Points, in no order, along strands that fork, close into loops and pass close to each other.
(in the rows, 100 means zero)
Two points are linked if the straight distance between their rows is under 113. Some points are linked to none.
(917):  52  73  63 111  82  93 116  87 120 111  88  85 125 104  89 121 147 117 100 128 139  90  79 153  81 116 131  87  74 108  69  81  55 135
(266):  93 110 119 112  81  51  88 132 114  89 110  94 117 109  91 140  53 131  85  84 137  77 145 108 127 119 133  68 100 103 101  37 131 113
(638):  76 140 127  94 120  66  84  99 130  86  99 126  79 108 112  73 106 116  69 115  85  84  76  89  95  95  95 135 143 159 127 164  97  72
(881):  95 121 126 144  56 110 118 138 133 126  84  74 124 126  85  89  61 125 103  89 134  91 144  55 148 145 155 121 130  96 122  95 111  89
(322):  70 105  66 104  92 120 101 106 127 145  99  72 129  75 117  43 120 101  74 107 120 101  68 114  78  95 115 120  78 128 107 130  51  82
(297):  80  68  82  97 108  89 105  75 126 108  83 100  93 105  59 158 152  91 130 120 100  94 109 146  95 113 110  64  95  79  77  68  95 154
(265): 133 118 103 130  89 151 132  91 113 100  80  70 110 112  72 102 121 105 128 115 115  98  92  99  91 131 150 130  89  55 106 122 125 116
(953):  95 108 104 105 145  60  84  63 117  65  69 123  90 110  71 161 144 124 119 120  77  75  67 124  78 109 124  99 107  92  80 115 114 122
(79):  87  80  83 120  91 113 112 103 135 118  89  56 137 111  78 108 130 118 106 107 144  80  91 126  84 127 159  91  57  82  77  73  91 119
(705): 100 105 125 131  64  53 112 114  79  70 100 105 110 106 105 131  66 141  93  92 137  76 104 106 111 115 150  94  84 105  90  63 124 103
(390): 101  91  61  87 119 125 111  66  71 106  87 123 105  76  95 107 144  93 127 118  75 122  55 126  73 101  79 106  98  79  56 120  67 127
(544):  92 128 126 125  82 122  76 151 152 116 105  93 131 120  68  76  55 121 110 103 116  97 144  59 140 131 112 104 132 123 111  94 112  89
(348):  85  77  80  96  63 164 125 105  76 134 105 119 123  78  98  66 111  84 134 109  84 142  78 105 103 104  59 110 116 107  63 112  50 116
(506):  75 130 106 123  98  85  95 101 120 105  98  98 113  90 120  52 101 122  88 103  92  88  69  78  94 106 131 149 119 146 113 164  80  65
(869):  66  76  64  93 102  54 116  71  86 103  93  96  87  88 123 128 137 112  69 111 123  86  63 149  79  88 114  87  69 113  85  91  67 122
(727): 133  85  78 108 101  99 109 104  83 106 102  35 103  94 126 106  86 107  56  75 139  88 103 110  75  80 135  90  24  71 126  70 132  80
(491):  78 119 109  80 151  51  76  80  91  82  97 126  82  87 139  86 112 113  74  95  72  77  52  99  78  81  96 128 118 150  95 153  92  72
(443): 117  60  75 102  91  82 129  73  54  94  95  82  99  89 112 148 120 100 106  91 116  96  90 134  88  94 119  76  41  56  85  59 100 128
(722):  89  92 116 102  56 105 120 109  92 114 105 127  81  93  91 117  83  80 106 101 103 124 146  99 141 106  71  79 143  95 118  73  92 121
(855):  82  85 103  85  86  33 123  89  64  88 104 121  64  91 137 127  96 109  60  95 121  89  85 138 106  80  98  80  90 127  97  78  92 113
(602):  77  41  89 109  92 108 100  98  96 117 101  71 156  78  96 105 107 110 147  72  97  96  88  99 113 118 120  79  69 106  42  69  75 117
(720):  75  80  87  97  47  86 152  91  53 126 105 113  87  74 143  93 110  96  79  96 112 118  85 121 113  92  87 108 107 113 108 108  54 112
(163): 131 134 125 119 100 142  94 107 107  74  98 118 109 111  77  78  86 111 131 116  83 108  90  66  96 111  98 136 120  99 106 141 119  81
(899):  72  58  88 117 102 158 115  91 105 150  95  54 146  76  93  67 114  83 160  69  76 119  96  60 140 132 113 109 106 102  64 121  63 103
(11): 113  87 104  65 128  96  63 104  89  95 125 117  81  96 113  82  89  55  98  80  61 108 129  89  92  61  35  67  92  91 101  76 102  79
(955): 144 111  85  86 138 137  82  88  95  87 107  87  96 101 112  67 107  73 110 100  72 106  93  75  65  75  79 122  75  69 114 127 109  71
(369):  68 106  93  99 136  62 100  55  95  87  74 131  82  89  98 139 156 112 102 118  72  93  53 131  79 104 110 115 135 112  80 142  85 119
(149):  49  78 102  98  79  43  84 118 131 128 105 100 104  87  99 118  80 102  89  79 110  89 141 104 137 105  99  70 131 145 111  71  92 111
(260): 114  80  52  92 141 120  92  70  93 114  85  75 124  75 108 101 139  91 119  95  86  99  69 115  64  93 112 101  51  67  71 103  83 105
(103): 111  74  80  84  90 176 101 112  83 130 118 101 132  77 104  46  99  70 129  93  82 136  94  87  92  93  53 101  79  88  76 100  66  90
(474):  75  86  99  93 135  92  73  75 102 112 101 117  90  84  99 101 135  69 124  83  36 104  99  77  93  96  62 104 141 112  94 138  83 100
(438):  76  67  83  99 102 104 113  73  64  94  91 141 109  87  76 135 132 102 146 116  67 122  61 127  90 111  74  91 127 100  37 106  75 140
(850): 120  69  80  65 143  72  80  67  79 110  98  86  69  84 113 132 130  56 109  65  57  88 124 114  87  72  68  56  62  59  96  70 110 107
(188): 136 137 125 124  67 132 114 129 122  90 100  70 110 137  92  87  61 110  93 103 129  99 142  63 120 127 137 136 111  71 154 103 141  82
(83):  66 111  97 126  75 107 109 109 140 141  93  74 123  92 100  55 111 108  91 101 116  93 100  83 114 119 140 133 116 132 125 143  70  84
(168):  60 132 125 103  94  44  90 113 140  90  89 141  81 120  73 123 101 138  74 129 110  82  94 124 110 118 107 101 157 152 105 118 113 118
(739):  94  63 102 101  74 100 105 111  75 105 109 107 126  74 105 112  82  98 125  77  97 109 104 104 113  98  87  73  80 103  71  56  90 110
(904): 138 140 123  93 109  78 104 100 102  63 109  68  60 137 127 105  68 101  57  94 117  88 131  73 107  91 119 128  97  93 175 113 153  75
(257): 140 128 119  92 100 121  84 134  83  68 121 108 104 104 120  72  38 108  72 102 120 109 103  92  85  71  80  98  69  95 110  78 135  59
(377):  76 103 102 101  90  71  72 141 152 137 108  73 129 107  86 113  70 113  90  76 125  78 159  95 137 125 126  69 106 114 118  52 111 109
(805): 125 120 121 100 107  87 101  89 122  76 119  73  81 127 128  72  89  83  83  90  90  92 129  43 111  94 115 147 118  94 176 144 114  62
(832):  67  76 102  83  51  93 111 123  80 121 119 130  95  80 120  93  75  73  87  88  96 129 131 103 130  82  36  74 131 130 104  67  69 103
(478):  84  87  97  85  55 102 118 121  52 106 120 140 105  75 134  71  71 100  81 101 105 126  76 115 102  77  49  96 100 136  77  88  66  93
(626): 108 118 127 112 112 144  58 131 147  93 112 110 123 116  55  73  74  97 138 106  78 110 121  53 119 115  76 101 131 118 101 114 113  85
(124): 103  91  58  98 110 141 105  89  90 132 101  65 134  71 126  56 121  89  98  91 104 108  66 101  70  92 110 125  54  89  94 122  65  81
(212):  64 118 109 118  72  68  95 126 150 104  95 115 108 127  52 126 104 140  92 127 134  81 111 126 116 136 134  89 134 124  90  85 104 130
(289):  76  70  87 111 118 144  85  89  83 123 109  92 131  70  95  62 108  79 159  77  45 128  90  53 113 116  76 116 126 116  61 137  61  97
(160): 141 125  82  66 139 135  78 102  98  83  97 102  63 117 109  64 101  83  63 131  95 112  79 101  59  50  53 101  78  85 111 118 110  62
(180): 108 111 128  62 118  69  74 111  82  81 131 114  68 106 135  92  58  70  66  78  93 103 153  87 118  59  50  71 105 106 133  60 116  80
(577): 104 133 128  62 131  60  59 116 126  85 121 110  69 135  98 113  70  84  72  92  92  90 166  86 125  82  61  76 129 106 153  72 136  92
(284): 127  79 103  84 125  94  81  79  55  90 112 112  88  85 117 110  99  67 127  65  51 102 114  83  94  80  64  84  82  71  90  91 113  94
(636):  72  83  74 102  48 129 151  89  86 137  91 110  99  85 100  96 138  90 105 127 112 130  78 136 103 113  94 113 122 102  90 113  47 139
(189): 145 134 105 123 114 129 110  85  96  69  80  99 101 110  85 109 112 113 127 117  90  97  68  94  76 108 128 137  92  73 100 136 132  98
(117): 106  78  84  85 143  74  81  66 113 104  80  98  83  97  74 152 143  78 123  93  71  83 109 127  84  95  93  58  83  68  86  75 113 128
(420): 142 129 109  98  97 103 132  86  87  84  94  88  43 123 103 122 104  89  68 115 122 102 120 110  99  92 108 112  98  68 156 112 137 103
(271): 133 144  97 117  73 146 122 123 140 110  87  63  98 133  70  92 104 114  82 131 143  99 110 105  88 128 140 129  98  68 141 113 135 106
(891): 106 153  93  94 104  92  68 142 164 104 103  87 107 131  81  78  80 134  57 123 137  77 101 106  85 104 115 109  99 133 124 108 127  83
(94): 136 101  97  92  88 172 109 121  99 109 128  88 100 110 102  49  87  64  92 113 111 135 126  83  93  80  67 110  85  60 139  99  98  76
(808):  66 102 111 101  62 102  83 144 105 105 118 141 124  82 101  63  55 115  88 107 104 116  91  98 112  89  62  88 122 164  73  94  79  83
(292): 138 113 100  84 133 107  95  81  94  71 122  64  70 119 144  61  97  70  73  87  83 102 104  56  78  71  97 143  87  77 158 142 113  54
(256): 117  97  72  99 141  74 106  54  74  62  72 105  81 104  98 155 141 118  99 124 106  80  55 138  62  90 126  97  63  65  73 103 109 121
(575): 128  87 110 113  52 151 135 123  76 105 105 104 128  91  89  98  78 100 122 101 121 122 108 105 114 113 103  89  80  70  84  59 104 113
(854):  97 110 132  62 132  72  79  85  89  77 111 143  46 123 113  94 110  66  84  99  56 102 111  81  99  71  45 101 149 111 123 121 103  87
(308): 112  73  83  88 110  66 121  56  39  69  87 125  69  97 104 165 129 105 104 108  94  97  73 146  83  87  96  74  70  63  67  75 103 134
(16): 119  98 110  97  54 147 131 113  81 106 123 115  85 104 109  75  80  62  93 108 112 137 145  83 124  92  64 101 117  66 143  85  83  96
(746): 107 126 138  66 133  70  70  91 126  77 110 128  48 144  80 121 105  70  93 102  64 101 150  75 123  91  50  91 157  93 154 104 127 103
(971): 125  77 118 124  69 145 125 106  72 112 105  85 125  86 111  87  72  85 136  71  98 114 129  62 133 116 112 106  88  67 106  84 104  90
(748): 123 109  95  74 140  68  83  84  90  81  91 101  62 104 113 117 103  95  72 101  97  83  91 118  76  70  86  78  73  95 104  94 126  91
(321): 111 131 107  81  85  92 136  97  83 103 105 105  29 120 122  92 100  86  37 129 140 109 109 120 109  84  84 106 120 107 155 115 102 102
(182):  68 100 111 137  79  96 104 111 109  97  88 106 137  94  80  87  93 143 127 112 107  93  66  94 104 125 146 119 107 133  50 118  80  98
(173): 113 130 113  57 156  97  68  92  98  76  91 143  53 122 103  78 115  81  75 124  66  98  72  98  70  61  37 103 121 110  99 128 103  75
(19):  92 120 115 122  48 110 116 147 135 116  95 102 114 131  57 120  80 129 101 121 153 100 137 111 136 146 134  82 133  94  95  52 110 133
(865):  75  74  90 101 161  70  50  70  96 101  93 103 124  65 101 112 124  96 143  64  30  88  74  76  87 102  94 101 112 120  57 129  88  95
(50): 138 121 126 122  81  98 105 122  66  57 108 107 118  99 113 100  44 131  93  89 120  93  87  92  91  94 130 111  69  94  91  80 144  74
(671): 125 103 119 128  84 176 130 111 133 119  84  61 125 118  57  92 110  98 148 104 115 107 121  76 129 147 139 110 106  63  89 103 121 116
(499):  74  59  98 111  97  86 101  78  77 122 101  96  97  72 115 110 107  72 135  59  59 103 120  63 128 111  91  97 130 108 101 113  77 106
(816): 133 149 111  90 117 123  68 133 133  73 105 119  98 128  77  77  66 113  80 127 111 101  96  98  77  85  76 102  96 107 109 102 138  76
(2): 153 118 108 114 100 118 115  96  55  57  94 117  96 101 101 114  78 121 110 109 102 101  64 105  76  93 116 116  74  72  84 107 138  95
(846): 123  82  75 117 107  78 124  66  69  94  88  51  92  92 126 134 121 108  86  80 124  77  83 120  80  96 157 103  40  63 110  94 115 107
(888): 103 113 104  83  86  63 122 107  77 102 106  92  58 101 134 104  75 109  27 101 153  95 105 126 103  76 104  85  81 118 130  79 111  95
(551): 101 143 109  83 118  56  77 118 133  80  96 121  76 127  82 120  85 132  55 125 130  76  98 133  94  96 101  84 109 129 112  89 130 105
(550):  89  71 103 112  84 172 120 111 132 141  96  68 139  98  67  79 115  89 147  96 108 116 111  91 131 133 111  86 102  86  67  88  86 115
(866): 117  96  81 115  99 114  96 115 116 102  95  61 133  99  99  91  95 126  83  99 139  82  78 114  66  97 142  99  41  88  93  80 115  86
(598):  49  98  86  97 133  48  95  62  93 108  88 115  95  71 132 105 142 109  85 100  70  92  50 117  83  99 115 129 128 141  87 156  64  98
(475):  48  89 103 108  87  76  71 133 144 118 102 113 126  92  75  92  78 120 107  99  98  94 107 100 118 110  94  79 129 160  77  92  86 104
(706): 106  81 122 122  94  97 100  95  89 100 108  89 100  91 116  92  75  76 128  62  73 100 148  37 140 107 102 112 121  90 133 107 102  82
(107):  75  52  78 102 138  81  66  80 101 102  98  89 141  71  94 116 119 106 147  74  60  85  82 100  89 106 110  81  75 113  42  89  82 109
(452):  94  73  97  88  93  86 108  86  56  74  93 158  93  94  80 148 110 108 128 116  81 114  73 139  89  90  62  68 101  92  43  65  94 138

A piece is two or more points that can be reached from each other along the links. Count, over all rows, the pieces, the separate loops (a circle has one, a figure eight two, a Y none), the forks (points with three links) and the tips (points with one).
pieces -> 3
loops -> 3
forks -> 5
tips -> 5

How many points has the smallest loop of links through each point below? Write - if it is on no loop.
(189) -> 8
(638) -> 15
(575) -> 9
(79) -> -
